The views of a scene show one set of named points, each view turned or mirrored, and shifted as a whole, with a little noise and some points left out.

Scene 1
View 1
k_345: [12  6 -9 -5 29 30 -6  3]
k_445: [21 -9 -2 -5 14 -5  4 -9]
k_940: [ 18  10  -2  -5  23  23   7 -10]
k_481: [10 11 -9  1  8 23  5  6]
k_295: [ 10  -5 -21   5  -9   9  -8  21]
k_218: [ 12  -9  -6  -1  37  -3  -2 -12]
k_20: [  2  26 -20   7 -27  49   2  37]
k_170: [-2 25 -7  8  4 17 19  1]
k_178: [ 22 -18 -12  -2  -3   4  -9  14]
k_590: [ 37 -39  -9 -17  27  -9 -23  -3]
k_215: [ -1  -9 -19   6  25  -8  -9   5]
k_963: [16  2 -9  2 -7 11  5  9]
k_398: [  2   0 -18   5   2  10  -7  18]
k_856: [ 9 32  4  4 -2 31 24 -3]
k_75: [ 28  -6  -8 -14  21  41 -19  12]
View 2
k_398: [ 20  -8 -17  -2  -7 -13  10 -12]
k_345: [  6  19 -22   4 -19   5   2 -16]
k_295: [ 26 -15 -13 -10  -8 -11  13 -11]
k_856: [  8   8 -31  -5  15  32  14 -31]
k_481: [ 12   6 -25  -1  -4   6   8 -18]
k_215: [ 21  12  -2  11  -5 -19   6   8]
k_20: [ 14 -27 -55 -13  -5  -4  24 -47]
k_178: [ 28 -10  -1 -18 -17  -2   8  -4]
k_590: [ 27  14  26 -16 -40  -6  -7  17]
k_963: [ 28 -10  -1 -16  -3   4  10  -7]
k_75: [  7  11 -19 -15 -42   4  -2 -22]
k_445: [ 23  13   8 -10  -4  12   5   2]
k_940: [  6  25 -17  -3  -8  17   4 -15]
View 3
k_170: [-28   0 -56 -25  -5   7  46  -5]
k_178: [  0  10 -34   0  -9  14  10   7]
k_75: [  1 -10 -21 -20  -6  48  26   7]
k_218: [ -1   2 -11 -31   5  -5  30  -2]
k_481: [-17  -5 -44 -22 -10  20  38   2]
k_856: [-30   0 -66 -26   6  25  50 -14]
k_215: [ -4   1 -19 -21 -17 -13  27  11]
k_445: [ -3  12 -27 -14   7   0  20  -3]
k_20: [-33 -12 -76  -3 -36  44  35  14]
k_398: [-18   2 -49  -1 -28   0  23  16]
View 4
k_445: [  2  23  14  16  -3 -22 -20   7]
k_170: [ -1  40   4  10 -33 -46 -16   4]
k_590: [ -3  13  14  -6  30  15 -24  21]
k_215: [  1  49   6  -1   5  -6 -26   2]
k_963: [ 11  19   7  11 -13 -34 -20   7]
k_20: [ 43  16 -13  -5 -42 -59 -17  -7]
k_940: [-17  25   2  -9 -20 -30 -16  22]
k_856: [ -9  24   2  10 -43 -55 -11  14]
k_345: [ -5  29  -7 -19 -16 -26 -20  16]
k_295: [ 26  22   5   6  -7 -23 -23  -3]
k_398: [ 20  34   2   1 -10 -22 -25  -3]
k_218: [-20  42   8  -3   2  -8 -24  19]

In a view up to two points have been moved. Name them for each view, in the order of its rows, or write none.
view 1: none
view 2: k_963
view 3: k_398
view 4: k_445
